Points, in no order, along strands that fork, close into loops and pass close to each other.
Points whose rows are less than 77.3 apart are linked; no others are. Some points are linked to none.
Z_132: [-33  36  26  16  25  12 -21  30  20  -5  47  -7 -46   8 -18 -74  37  -5
 -11  -4]
Z_335: [-23   5  67 -29 -21 -29  10  56   9  39  16 -15 -22   8  59   0 -16 -11
  24  14]
Z_341: [  2 -14 -26   4 -40  19  24   8   6  -1 -15  13  39 -10   8  52 -16   7
 -10 -31]
Z_408: [ 42  -2 -22 -22  55  12  -5 -79   5 -46 -21  -5  -9   2 -25   1  13 -26
  16  22]
Z_911: [ -4  -3   7  18  11 -25 -33   8 -54 -15 -23  18  23  -1  10  -2   9  27
  -1   0]
Z_176: [-40   5  78 -20   4 -34   7  31   6  30  34 -19 -20   2  49  -9  -1 -11
  19  -6]
Z_10: [-20  -3  61 -18 -19  -1   4  -2  16  41   4 -12 -23 -23  13  14  20   8
  -8  17]
Z_154: [ 22  11 -49 -42  45 -23  26 -56 -29 -42 -21  -4 -10  -2 -29 -26   2   9
  -6  60]
Z_884: [ 38  12 -58 -34  30  -8  22 -49 -18 -57  -7  10  -7  -1 -55 -23  25   3
  -1  37]
Z_802: [  2  14 -25  29  -8 -12 -10  15 -36  -9 -21  30 -16  -3 -41 -15   7 -35
 -36 -11]
Z_380: [-61  13  25  21 -32   7 -39  25  13  -6   4  21 -16  -8  28 -20  16  -2
  -8 -29]
Z_396: [ 33 -13 -28  39  18  27  -4  54 -20   1   2  -3  17  11 -23 -11  -3  33
  -3 -24]
Z_579: [-32   7 -16  52   2  19 -36  45  -6  15  17  10 -29  20 -17 -48 -16 -34
  -4 -37]
Z_26: [-75  57  46 -12  -8   6  38  40  31 -30  55   3  14  20  49  -1   8   7
  -9 -27]
Z_806: [-12  14 -31  -6 -51 -16   2  14   9  -8 -15  32  28 -37  -2  33  -1 -31
 -27 -60]
Z_901: [-25   2 -36  -2  18 -10  39 -55 -38 -32  -5 -32  27  20 -44 -43 -28  11
  10  53]
Z_261: [ -5 -17 -20   2  31 -30 -15 -53 -57  -2 -28   2   4   0  10  -1 -11   3
   7  20]
Z_906: [ -6  10 -34  14   8  28  12 -56 -24 -30 -36  -2  27 -21 -42  22  23 -21
   9  24]
Z_359: [-45 -15   0  17 -24 -11   4 -43  -4  42   8  -2 -16 -11  -8   1   2 -33
 -15 -41]
Z_116: [ 14 -23   8  -6  10  19   7 -21  -4   5 -23 -10  42  -9  19  45  -3  32
  14  16]
Z_749: [ 28   4  21 -26  45 -26  -9 -62   8 -47  -7 -32  39   9  -9 -10   4 -29
  70  47]
Z_457: [ 48 -14 -73   8  23  10  19  -1 -18 -14  12  -5  17  -7 -60 -12  21  15
  16  -8]
Z_789: [ 39 -27  33 -36  15 -13   9 -31  24  56   6 -25 -33 -14   1   3   0 -18
  -1  19]
Z_558: [-37  14  10   1   0 -26 -32  -2 -40   2 -15  17 -64  -2   8 -39   0  -2
 -25  28]
Z_153: [ -2  33 -21  22  14  -1  10  49  30  35  38  -2 -29   6 -56 -51  23 -24
 -23 -32]
Z_930: [-16  27  29 -11 -54 -48  53   9  33   8  35   7   2  27  34  26 -14  -4
 -31 -12]
Z_219: [-43  -1   1  22 -49  36   9  33  18  26  -4   5  -3 -24  -4  28   2  -2
  -8 -33]
Z_28: [ 42 -17  20  -5  26 -28 -17  39  10  51  14 -11 -29  17  20 -25 -18  14
 -11  -7]
Z_967: [-36  41 -12  24  -1  11 -21  35  -2   2  15   8 -58   2 -37 -66  24 -17
 -26   1]
Z_890: [ 18  -5   4 -19  29  -9 -19 -64  -5  10 -44  -3  -3 -24   9  20  13 -25
   6  37]
Z_326: [-28 -30  27   1  -3  -3 -55  24 -10  13  -4   5 -22 -14  64  -4 -10  17
  34  -5]
Z_972: [-47  61  39  -5 -35 -25  52  36  32  -8  42   5  12  34  36  14  -2   6
 -27  -7]
Z_320: [ 25   9  36  -5  28 -26  -5  53  34  48  35 -12 -26  36  17 -43 -15   7
 -18  -5]
Z_734: [-12   9   3  27 -28  -9  -5   9  -7  13 -12  25  -8  -9 -29   0  10 -45
 -32 -32]
Z_689: [  4   1 -22 -21  58 -12 -15 -38 -48   9 -29 -33   0 -12   4 -13   2  15
  45  64]
Z_646: [ -1  29 -10 -18 -74 -10  30  25  33  -4  -2  18  12  -1  30  43 -12  20
 -41 -10]
Z_845: [-37  11 -14   0 -12  30 -16 -37   1   7 -42   2  19 -38  10  36  28  22
   2   7]
Z_542: [-39  29  47  12  25   2 -42  26  16 -13  43   2 -30  21  10 -76  21 -18
  -5   6]
Z_975: [-29  25   7  41 -20   1  -5  55   7  22   9  15  -1  -6 -37  -6  -7 -60
 -16 -38]
Z_164: [-37   4 -50  24 -21   2   1 -11 -44  -2 -29  19  -5 -29 -32  21  -6 -44
  -2  -9]
Z_368: [ 65 -11 -13 -45  36 -19 -15   3   4  41 -14  -9 -24 -29  -4  -5  24  15
  10  33]
Z_596: [-18  -1  11  25   2  22 -58  31  -9 -20  -1  14 -48  -7  11 -42  20  20
   0  18]
Z_590: [ 31 -13  31 -14  -5  29   2   4  12  29 -22  -9 -10 -16  -1  33  12  29
 -15  39]
Z_426: [ 16  -6  27  17 -37 -26  45  10  19  28  37   0 -22  56  25  20 -38  -2
 -21  10]
Z_83: [ 23   7 -37 -58 -19  -4   9 -46  32 -37 -10   3  47 -25  36  43 -19   7
 -13 -40]
Z_600: [ 39   7 -27  11  19 -33 -18   7 -33 -14 -16  24 -14   6 -26 -27  15  -1
 -35  -1]
Z_757: [ 65  -8 -42  -5   3  -1  12  21  35  10  10  19 -23  -6 -47 -11  28  -5
 -28 -24]
Z_292: [-59  17  57 -10 -36   5  37  22  30  10  39 -15 -21  -1  36  19  11  29
   1   4]
Z_599: [-18 -14 -15 -11  21 -28 -28 -53 -32  15 -31   0  23 -14  40  21  -7   5
  23   3]
Z_195: [ 19  -6  21 -13  16 -56 -41  13 -47  17 -30  18  -5  -8  27  -3  -2 -16
   4   8]
Z_914: [  7  20  38  13 -20  -1 -16  41   5  -1 -25  27   5  -3  -4  11  22   3
 -43  -2]
Z_97: [-58   2  45  33  10  39  13  25  15 -20  61 -20 -32  -3  -4 -36  32 -14
  14 -23]
Z_403: [ 50 -11 -61  -3  27  28  21 -27  -5 -35   9  -8  21 -10 -74  -3  16 -15
  31  -1]
Z_175: [-23  16 -31   9 -53  -9   9  47  22   9   0  20  28 -19  14  27 -27 -18
 -25 -66]
Z_814: [ 40  -5 -43  -9   3  24   9 -34  10   3  -9   8 -32 -23 -63  -2  22 -39
 -18  -2]
Z_392: [-31   7 -35 -17  13 -33 -18 -64 -26 -14 -24  -3  53 -19  33  16   1  17
  23  -6]
Z_841: [-40   1  17 -14   3 -24 -47  -5 -44  13 -20   6 -61 -20  29 -27   1  -4
  13  36]
Z_356: [ 32 -14  -8  26 -26  31  25  46  14  19  -2   5  -2   4 -31  22 -16 -13
 -23 -17]
Z_53: [ 24   6  13 -29  20 -12 -33  15 -11  43 -17 -11 -45 -31  -2 -19  30  14
   5  39]
Z_328: [  9  -8 -32   8   7  11  18 -58   0 -53  16 -22  45  20 -70 -21 -11 -36
  52  12]
Z_199: [ 15 -12  17 -19 -22 -40 -11 -15   4  -1 -19  31  16 -11  28  30  -2 -10
 -26 -29]
Z_741: [-39 -22  58  15 -16  29 -21  25  31  -4  35 -14 -43 -17  32 -22  22  15
  18  10]
Z_161: [-38  -6 -15   4 -21   0 -33  15 -12  -3  -9  15  22 -17  51  11  -7  42
   3 -44]
Z_500: [  5  11  13  14   9 -14 -12  15   7  34  17  -3 -42   1 -25 -42  24   2
 -32  -9]
Z_604: [-11   1 -41  46   0  -3  -1  27 -65 -24  -3   7  33   0 -44  -6  -7  -3
  16 -15]
Z_751: [  5 -16 -42  -1  26 -28  14 -57 -61 -31 -18   9   3  16 -19 -18 -23 -12
 -11  16]
Z_990: [  8  14 -29 -48 -30 -12  -1 -40  29  -3 -19   5  34 -40  36  34  -5   9
 -27 -34]
Z_564: [-24  27  58 -16 -31 -25   2  65  20  22  18   0 -16  31  66   6 -25   5
  12  34]
Z_616: [-26  49  53   2 -24 -31  34  43  16  14  48  -6 -16  56  49  10 -16   8
   4  40]
Z_65: [ 46  -2   1 -11  18 -43 -23 -14 -35 -14 -20  25 -16  -7 -15 -10  16 -13
 -28  12]
Z_225: [ 22 -24 -37  21   8   7   9 -28 -37 -25 -11   9  30  -4 -38  15  -4 -26
   8 -21]
Z_776: [-33  32  75  -9 -14 -38  10  17  14  14  15   7  -2  -4  10   0  28 -15
 -30 -12]
Z_878: [ 13 -14   9 -51  -1 -16   0   4 -11  34 -41 -11  29 -26  60  43 -12 -10
  38  21]
Z_728: [  2   5 -36 -13 -34   3   6 -16  -2 -33 -24  33  42 -38 -16  48  11 -33
  -5 -37]
Z_485: [ 16 -11  20 -10   5 -48 -28   3 -34  -2 -28  23  23 -12  32  21   1   1
  -2  -4]
Z_497: [-15 -34 -10  13 -14   4   3 -50   6  40  -9   1   0  -6   6  19 -12 -21
 -10 -39]
Z_390: [-12  -7 -70  23  16  28  -1  -9 -47   2 -11  -5 -34  -8 -36 -27  -1  18
   1  12]
Z_133: [-12  -5 -20 -27 -12 -12 -11  -5  -6   4 -13  -4  46 -22  60  32 -19  55
   8 -28]
Z_401: [-39  24  17 -46 -50 -29   9  26  30  27  29 -13 -15 -15  73  14 -23  35
  -1  -5]
Z_352: [ 70 -32 -11   3   0  27  33  13   9   9   1  -7  -1  19  -7  27 -19  35
 -13  15]
Z_866: [ 52 -31 -37   9  27   4  -3   8   9  38   9  -7 -18   5 -12 -14   3  34
 -12 -21]
Z_889: [-22  16 -51  -8 -10  -6  12 -57   1 -42 -12  -7  80 -24  -7  22   8  -3
  27 -25]
Z_122: [ 65  -6 -23 -41  39 -11 -13 -43  10   3 -16   3 -26 -22 -21  -2  29  -2
   0  33]
Z_625: [ -1  14 -18  10  30  12  12 -70 -15 -40 -30 -18  33  -8 -32   8  21  -6
  19  44]
Z_107: [ 20 -11  13   8  24  19  20 -56  28 -35  -6 -38  68   8 -15  19   5   8
  48  21]
Z_725: [ -2 -14 -32  47  -6   7  -9  42 -27  13  -8  17  15  -7 -26  18 -25 -30
   2 -44]
Z_440: [ -4 -13  25 -42 -12 -22 -21  39 -24  36 -36  -3   9 -24  61  23  -8  -7
  38   6]
Z_593: [ 14  -7   8  -3   8 -27  -5 -56 -19 -34   4 -20  58  10 -35 -18   7   8
  36  39]
Z_202: [-47  -1  21  44  -6  26 -24  47  25  12  33   4  -9  34  11 -39 -23 -25
  -1 -47]
Z_926: [ 39 -21  28 -19   4   0  30  -5  32  56  25 -26 -37   1  -8   0  -2  11
 -15  15]
Z_780: [ -3 -21  -6  15  10 -26  -6 -41 -47 -20  -1  -9  60   7 -13  -5  -2  20
  26   7]
Z_983: [-37   4  33   2 -47  15 -11  52  38  -1  16   8 -18  10  65  14 -14  39
   6  10]
Z_511: [-35  -7  -2 -11  19   2 -41 -33 -43  16 -34  -8 -32 -26  28  -1   7  10
  28  46]
Z_946: [-49  12 -17  19 -65  33  13  59  32  12  10   6   2  -5  29  28 -22  19
  -4 -36]
Z_185: [-60 -20   3  38 -18  31 -23  -6  -7   3  25  -7 -61 -12  -6 -41  13 -11
   9 -10]
Z_18: [-56  13 -39   7  -9   0   8 -29 -64 -33 -38  17   7 -14 -15   3  -3   5
  -8  21]
Z_681: [ -9  11 -26   0 -25 -16  -2 -22 -35 -43 -33  35  41 -23 -20  28  24 -19
 -13 -16]
Z_956: [ 32  -8 -54  27  26  14  -2  35 -27  -1   9  -9  12   3 -37 -23  17  46
  10 -11]
Z_637: [ 64 -10  25  -9 -28 -17  24  28  16   1   6  15 -20  37  23  32 -27   6
 -22  39]
Z_535: [ 18 -10 -17  -3  20  43  17 -55  17 -53 -19  -1  34   0 -30  37   4 -36
  35 -14]
Z_506: [ 15  -8 -48  10   4  -1  20 -49 -11 -31  22 -30  42  19 -76 -41 -11  -7
  39  26]
Z_669: [-14   9   1  -1  27   5  -5 -57  -9 -16 -35 -20  54 -19   4  26  25  15
  32  39]
Z_200: [-27  12   7 -24 -50  -7  -8  40  24  12   7   3  -8  -3  79  27 -28  51
   1   6]
Z_376: [-15   1  70 -13  28  -1 -20  58  28  11  52 -21 -29  21  49 -52 -11 -14
  34  14]
Z_9: [-42  10 -31  -3  17   5  25 -50 -56 -35 -32 -13  17   2 -26 -13 -11  16
   1  53]
Z_587: [-32  47  64   6 -20  -8  39  47  28   5  40   1  -3  47  25   5  -3   7
 -22  20]
Z_232: [ -7  17  12  35 -19   6   9  64  22  23  11  18  15  23 -23  -1 -27 -51
 -29 -39]
Z_882: [ 52  -4 -50 -26  43 -40  -7 -12 -25  -7  -2   7  -6  -8 -21 -24  26  34
   5  25]
Z_942: [ 58   7 -21 -10  39 -37 -27  42   3  16  -6  18 -14   2  -2 -27  21  34
 -14   4]
Z_45: [ 40 -13 -14  10  54  17  10 -61  12 -21  -3 -40  38   6 -26  -4  10  11
  41  28]
Z_279: [ -1   7  18  22  12  35 -49  56  25  -2  14   4 -38   8   4 -48  18  25
  -6   6]
Z_491: [-25  -6  31  15 -27  39 -26  52  15  -7  -6   9 -10  -3  41  15   1  44
   0   4]
Z_480: [-12   9 -42  23  23  -2 -37  28   8  17  21   9 -59  18  -5 -71   7  19
  -9 -14]
Z_721: [ 44 -22 -31  15  -4  42  18  14  -2   6  -8   2   3 -20 -53  26   2 -22
  -5 -14]
Z_144: [ 13  -4  45 -22   5   4 -17  17   5  48  -8 -18 -36 -26   5   0  22  15
  -1  35]
Z_276: [ 23 -10  16 -26  28  -5 -16 -54  10  41 -27 -19 -28 -26  -1   8  15 -26
   4  38]
Z_920: [-29   4 -59  13  -5   2  19 -45 -25 -38 -13   0  64 -22 -34  28  -6 -35
  38 -14]
Z_543: [-24 -29 -20  12   0  -8 -20 -44 -18  29 -19   4  11  -9  33  18 -14  10
   5 -34]
Z_109: [ 68 -24  17 -20  19 -26  -5  29   5  34  -2  -3 -17   8  13  -2 -15  10
 -11   9]
Z_364: [ 76 -31  29 -42  11 -32  -2  18  -6  16 -14   6  -8   2  24  18 -20 -20
   7  16]
Z_304: [ -1   7  24 -16  19 -29  -8 -74  30 -63  -3 -20  56  17  -2  -1   1 -23
  67  19]
Z_516: [  7 -11 -38   4  19 -12  -6 -47 -32  17 -18   3 -43  -3 -22 -23  -2  -6
 -26  15]
Z_809: [ 36 -26  28 -31  -9  10  13 -37  30   9 -19   6   0  -5  15  48  -6 -14
  -9  18]
Z_98: [-58  38  52 -15 -32 -20 -12  44  40   1  24  11   5   5  54  -6   1  13
 -15 -19]
Z_11: [-11 -24   9  22  -2  40 -27  10   0  30   5 -13 -41 -10   0 -15   9  28
   2  -6]
Z_586: [  1  -5  39 -11  27 -14 -42  53  13  33  30 -17 -53   5  30 -58   1  -2
  23   7]
Z_216: [-45  18   4 -29 -56   2  11   6  37  25  19 -12  -6 -25  44  20  -8  37
 -21 -32]
Z_113: [ 54 -36 -12  -4  -1  47  42 -16   7 -36   3  -4  36  21 -25  44 -21   5
  17  -3]
Z_422: [ 16  25  54   1  -1  -8 -29  57  12  14 -14  16  -8   7  10 -11  15   9
 -32  16]
Z_562: [ 21  -6 -57  -7  25 -36  21 -25 -61 -38  -8  11  -9  15 -35 -35 -17   3
 -23  13]
Z_605: [-40  -6  38  20 -21 -18  17   9  16  33  28  -2  -6  15  19  -2 -10  -9
 -20 -47]
Z_460: [ 70  -2  19  -5 -11 -14  25  41  36  11  19   9 -24  38  -5  -1 -14   3
 -43   7]
Z_99: [ 10 -17   9 -29  30 -10 -15 -14 -30  21 -35 -24  43 -20  38  27  -4   2
  60  32]
Z_744: [ 44 -32  -8 -12 -23  24  41 -14  10 -44   3  14  37  32   6  57 -30   9
  12  -2]
Z_768: [ -8  -6 -11  26   2 -21 -10  -5 -65 -30  -7   5  40   8 -21 -13   5  25
  10   2]
Z_273: [ 35 -10   8   0  -2  17  27  28  37  51  28 -21 -37   9 -19 -11   6  32
 -25  -1]
Z_939: [ -5  24  29   1 -56  -8  18  38  30  -3 -11  28  15   2   9  29   5  -7
 -48 -16]
Z_278: [-27  11 -51 -13  -9 -10  -8 -49 -12 -12 -24   3  54 -32  22  23   6  15
   4 -35]
Z_377: [ 29   5 -24  -7  46  40   9 -69  11 -66 -13  -7   6   9 -48   5  14 -34
  36   1]
Z_765: [ 27 -13  -9   4  -5  27  16 -22  22  38   3 -13 -30 -21 -49  -3  26 -13
 -24  -3]
Z_691: [  4 -17   8  36  10  -7 -29  21 -11  29   2   7 -15  23   9 -26 -13   4
 -19 -33]
Z_644: [-26  27  56  15   1  43  19  57  39   3  46 -16 -23  26  -5 -31  12  13
 -13   4]
Z_762: [-15  38   5  19  18  32  -1  64  40  23  46  -5 -12  27 -37 -58   8 -19
 -15 -26]
Z_739: [-42  19  10  11 -19 -17 -26 -12 -33   1 -23  21 -41 -10  -8 -18  20 -10
 -34  13]
Z_234: [ 18 -10  46   2 -12 -39  29  28  16  44  34  -8 -23  46  38   5 -41  -2
 -11  10]
Z_981: [-21  -7 -25  17  -2  31  -4 -39 -21   0 -35   0  23 -22 -14  31  17   5
   5   1]
Z_597: [ 50 -23  -2 -10  -2  47  24 -31  38  21  -9 -11 -18 -10 -30  24   9  -7
 -18  12]
Z_688: [-45  22 -42 -16 -31 -15 -28 -32 -14  -1 -23  14  14 -42  26  10   8  15
 -20 -39]
Z_201: [-10  -6 -45  16  24   5 -26   5 -46  -5  -6   2 -50   3  -6 -44   1  37
  -3  17]
Z_546: [-50 -12  -8  33 -20  13 -10 -20 -16  34   3  -3 -43  -9 -20 -17   3 -19
  -6 -24]
Z_941: [ 28  -4  10 -25  47  -3  -9 -67  16 -22 -42 -10  18 -15  19  36   7 -31
  34  28]
Z_102: [ 13   6  26  19 -26  31  31  45  29  30  20 -13 -31  23 -11   2  -2  25
 -30  14]
Z_611: [ 25   7 -51  20   1   3   7  30  16  34  14   4 -35 -12 -58 -25  19 -21
 -20 -25]
Z_398: [ 56   1 -20 -45  54 -10 -13 -63  -5 -28 -22   2 -18 -12 -18  -4  18 -20
  15  43]
Z_662: [ -2  -1  -8  31 -37  -4  16  51  19  13   3  24  21  10  -2  25 -31 -42
 -24 -52]
Z_864: [-31  35 -16   4 -75  10  22  53  34   3   9  11   9   5  34  29 -18  28
 -28 -18]
Z_782: [ 11   7 -10 -41 -55 -19  20 -10  32   0  -9  14  17 -13  44  46 -17  17
 -30 -14]
Z_618: [ 23  -5   8 -56   8  -7  18 -48  35 -60  -4  -2  61  12  37  50 -22   6
  45  -2]
Z_907: [  2  -1   9 -11  19  12  12 -43  17 -16 -27 -23  71 -13  18  45  10  24
  35  26]
Z_552: [ 34 -29  -4  26   5 -20 -12   2 -20   3 -10  21   7  15  -3   1 -14 -14
 -25 -38]
Z_627: [ 35 -15  11 -23   6  -3  -4 -43 -13 -47 -24  25  31  -7 -11  31  17 -14
   2  -2]
Z_286: [ 76 -11 -12  -7   0   0  19  34  39   9  11  12 -19  15 -23  -5   2   7
 -38 -16]
Z_418: [ -5  21  58   5 -10  28  20  50  32  20  30 -17 -35   8 -14 -14  22  26
 -25  17]
Z_565: [ 57  14 -18  10  25 -26 -21  37   2  -3  -7  26  -7  15 -21 -31  18   5
 -40 -14]
Z_703: [-38   1  28  25 -35  32  13  26  15  31   9  -6 -21 -13 -22   7  15  -8
 -13 -22]
Z_334: [-67  37  64  -2 -17   6  -2  43  38 -16  38   7   4  13  38 -18  17   1
  -7 -13]
Z_509: [  8 -12  46 -13  15 -26 -33  52  -5  50   7 -14 -34   7  40 -30 -16  -8
  18   2]
Z_198: [-40  16  58  16  47   0  11  23   7   7  58 -15  -9  35  16 -42   2 -14
  -6 -36]
Z_767: [-33   2 -26   8  -5 -27  20 -81 -15 -50  -3 -17  56  23 -31 -20 -19 -22
  32  21]
Z_885: [ -2  -1 -24 -25  41  -6 -31 -27 -41  25 -26 -16 -48 -20   7 -22   4  17
  19  58]
Z_33: [-14   9  -9   8  -3 -12   8 -79  18 -69   1 -21  42  30 -46 -29 -12 -35
  46  26]
Z_246: [ -6  20 -79  14  13 -17   9  34 -31  -4 -10  22 -45   8 -40 -48 -13  -9
 -32  -1]
Z_258: [-27   2 -37  57  -2   6 -25  45 -35  12  -3  17 -14   1 -22 -12 -25 -37
   0 -37]
Z_372: [ 23   4   7 -26  55 -24  -8 -72  -5 -40 -30 -19  26  -4  11  11   5 -33
  52  41]
Z_379: [ 16   4 -27 -50 -10  12  26 -47  38 -67   1   3  60   6  24  48 -24   6
  27 -36]
Z_831: [ -5 -15 -35  32  11  41  -9  -9 -36  12 -18 -11  -1 -12 -31   3   8  17
   7  -3]
Z_581: [  0  -3 -63  -2  27 -16  26 -34 -45 -19  10 -24  11  13 -46 -48  -7  40
  14  37]
Z_290: [-27   7  41  27  14  11   9  39  24  23  53 -12 -10  49   8 -42 -21 -11
 -13 -39]
Z_873: [-50  26  66   9   7  17 -36  35  33 -31  40  10  -6  13  26 -51  26 -20
   1   4]
Z_397: [  4 -10 -52  28  10   2  14 -18 -47 -14  17 -26  38   8 -65 -32  -6  16
  28  12]
Z_755: [ -5  -6 -43   0  -7  12  17 -29 -10 -49   1   8  66 -23 -48  42  -9 -50
  52 -22]
Z_296: [ 71 -37 -13  -8  26  13  11  -4   0   6   2  -9  11   7 -12  11  -5  32
  -3   2]
Z_52: [  4  12 -62  22   9 -12  19  26 -66 -36   0   7  12  -1 -64 -24  -9  -8
   0  12]
Z_183: [ 16 -10   0 -31 -10  15  25 -44  46   7 -27  -7  18  -6  49  67 -18   4
   9  28]
Z_230: [-31  -4  33 -13 -35  -3   4  -8  23  35  -4  -1  -3 -18  27  27   7  14
 -17  -8]
Z_361: [-16 -10  57  10   2  19 -20  56  38   7  44 -11 -31  33  51 -34 -26  12
  14  12]
Z_167: [ 22 -29  14  -9  29   9 -15 -11 -19  30 -22 -17  10 -11  23  22  -9  23
  24  22]
Z_393: [-40  44  21  16  36  36   0  42  25 -13  61  -8 -21  18 -31 -70  34 -22
  -2 -17]
Z_560: [  2  -4  20  14 -53 -13  49  14  30  14  22   9  -6  34  12  29 -26 -14
 -32 -15]
Z_374: [ 17 -10 -15 -10   9  49  29 -54  45 -43 -24  -3  34   2   1  57  -7 -23
  25 -16]
Z_730: [-31  30  49   8 -12 -35 -21   4  -7  11  -4  17 -26  -5  -6 -22  32 -21
 -37  -2]
Z_194: [-19 -15  36 -24 -10  -7 -34  28  -9  32 -18  -1 -14 -23  53  16  -2  16
  25  10]
Z_520: [ 29 -30  10  -3 -14 -28  -5 -23   0 -13 -12  34   7   7   6  21 -11 -31
 -26 -43]
Z_270: [ 65 -32  14 -29  -4  27  26 -32  38   2  -4   0 -19  16   1  42 -18  -4
  -7  26]
Z_257: [-67  15 -40   7 -25  -5 -23 -23 -44 -17 -32  25  -1 -25  14   3   8  10
  -6 -12]
Z_788: [-44   9  76  -4  40 -27  12  21  -2  13  50 -17 -18  14  41 -22   3 -11
  14 -22]
Z_891: [ -1   6  56   6   3  -9  16  50  23  35  42 -18 -32  43  31 -19 -28  15
  -3  14]
Z_722: [ 28  -7  35 -33 -32 -25  21  33   6  39  -9  -3 -14   7  49  40 -23  -3
   9  47]
Z_830: [ 31   0 -53 -16  14   5  16 -51 -21 -33 -20  16 -27 -11 -52 -10  10 -31
 -22  17]
Z_954: [ 34 -18   6 -49  -7 -22  10 -25  11 -29 -17  17  44  -3  43  55 -16   4
  13  -1]
Z_947: [ -5  10 -23 -26  -1  -8  10 -67  32 -61   0 -10  82  -7  10  23  -2  -4
  36 -30]
Z_481: [-20 -14 -11  23 -24  18  -7  26 -14   2 -15  15  31  -5  23  27  -7  30
  -3 -39]
Z_910: [ 28 -27 -10   1 -37   9  34   3  11 -13  -7  22  22  16  13  53 -29   0
 -15 -18]
Z_300: [ 24   4  -3  27  11  33 -22  67  13  14   3   3 -14  20  -6 -26  -2  32
 -19 -13]
Z_112: [ 37 -29 -16  33  -8  38  24  39  -6   9  -3  -4  14  15 -13  27 -22  24
 -12 -12]
Z_89: [ 56 -37  17 -23  29 -14   5 -29 -13 -25   2  -8  48  11   0  17 -11  11
  34  10]
Z_950: [-14 -32   3  14  24  -1 -53   5 -40  13  -6  -3 -25  -3  37 -16 -11  28
  30   1]
Z_569: [ 30 -11  -5 -21  18 -46  -5 -53 -37 -48  14  -7  38  18 -39 -35  -3   3
  26  34]
Z_912: [-37  42  50  20 -21  12  26  53  24   7  23   5  10  14 -22  -8  15 -28
 -34 -23]
Z_17: [ 44 -29 -27   0  -4  58  35  -9  17 -19  -8   1  22  -8 -42  51 -12 -26
  14  -9]
Z_295: [ 12 -11 -29  22  33 -11 -41  19 -27  20   2   4 -37  14   3 -45   0  28
  -8 -10]
Z_350: [-15  43 -19  30  -1  -4 -24  39 -17   3  -7  22 -32   8 -42 -47  11 -32
 -41  -7]
Z_829: [-42  16  34  27  -4  38  22  33  11  18  42 -24 -35 -14 -41 -23  34 -12
  -6 -22]
Z_469: [ 28  -6 -28  -2  60  -1  -4 -58 -20   1 -13 -35  16  -5 -15 -10  10  18
  33  45]
Z_357: [-45 -22  34  29  -6  18 -35   4  15  -6  40  -9 -55 -10  22 -50  20  -3
  14   1]
Z_238: [-20  -7 -82  15  19  14  26  -8 -58  -7 -13  -6 -27  -4 -43 -25 -32  -1
  -6  12]
Z_945: [-24  -5   7  13   2  25 -46  13 -35 -16 -20   9 -28 -22  10 -11  26  37
   9  26]
Z_140: [ 18  -9 -11 -21  -1  30  28 -55  50 -22 -28  -5  35  -2  31  64 -11  -3
  12   2]
Z_977: [  3 -17 -13   3 -44   6  25  -2  23  10   3  17   5 -28 -29  44 -15 -66
  -7 -42]
Z_545: [  1  -9  28   9 -23  36  -1  35   6  17 -18   2  -6  -5  14  28   4  43
 -14  16]
Z_804: [-41  -1   5  -2  -9  25 -39 -14 -18  -1 -31   5   0 -36  22  23  27  36
  13  15]
Z_832: [-42  42  44  18   3  56  30  63  34 -11  55  -8   5  41  -9 -26  -3 -13
  -6  -4]

A fork is a point with three links, a tip a point with one. Leave the first point through the second and follow the links. Name the first fork or tip that comes.
Z_194; Z_440 | Z_907
Z_506; Z_397 | Z_278
Z_276; Z_789 | Z_832
Z_788; Z_176 | Z_972
Z_806; Z_175 | Z_802
Z_689; Z_885 | Z_776
Z_545; Z_491 | Z_144
Z_113; Z_744 | Z_133
Z_18; Z_9 | Z_767

A piece is all that can be reached along the links. How many separate loops has the piece of each point below (a circle has one, a figure eight two, a Y none), and how many tips (points with one link)?
Z_983 | loops 1, tips 1
Z_802 | loops 1, tips 7
Z_569 | loops 0, tips 10
Z_581 | loops 0, tips 7
Z_644 | loops 0, tips 2

How many points has the smallest loop of links through each point below? Write - if it is on no loop.
Z_593 | -
Z_216 | 10
Z_586 | 7
Z_334 | -
Z_618 | -

Name the points in between on the shortest way along the links from the first point to the second, in order.
Z_956; Z_481 | Z_396, Z_112, Z_356, Z_721, Z_17, Z_113, Z_744, Z_910, Z_341
Z_199; Z_625 | Z_520, Z_552, Z_691, Z_295, Z_201, Z_390, Z_831, Z_981, Z_906
Z_361; Z_637 | Z_891, Z_234, Z_426, Z_560, Z_930, Z_972, Z_26, Z_334, Z_873, Z_542, Z_132, Z_393, Z_762, Z_153, Z_611, Z_757, Z_286, Z_460
Z_981; Z_885 | Z_906, Z_625, Z_669, Z_907, Z_107, Z_45, Z_469, Z_689
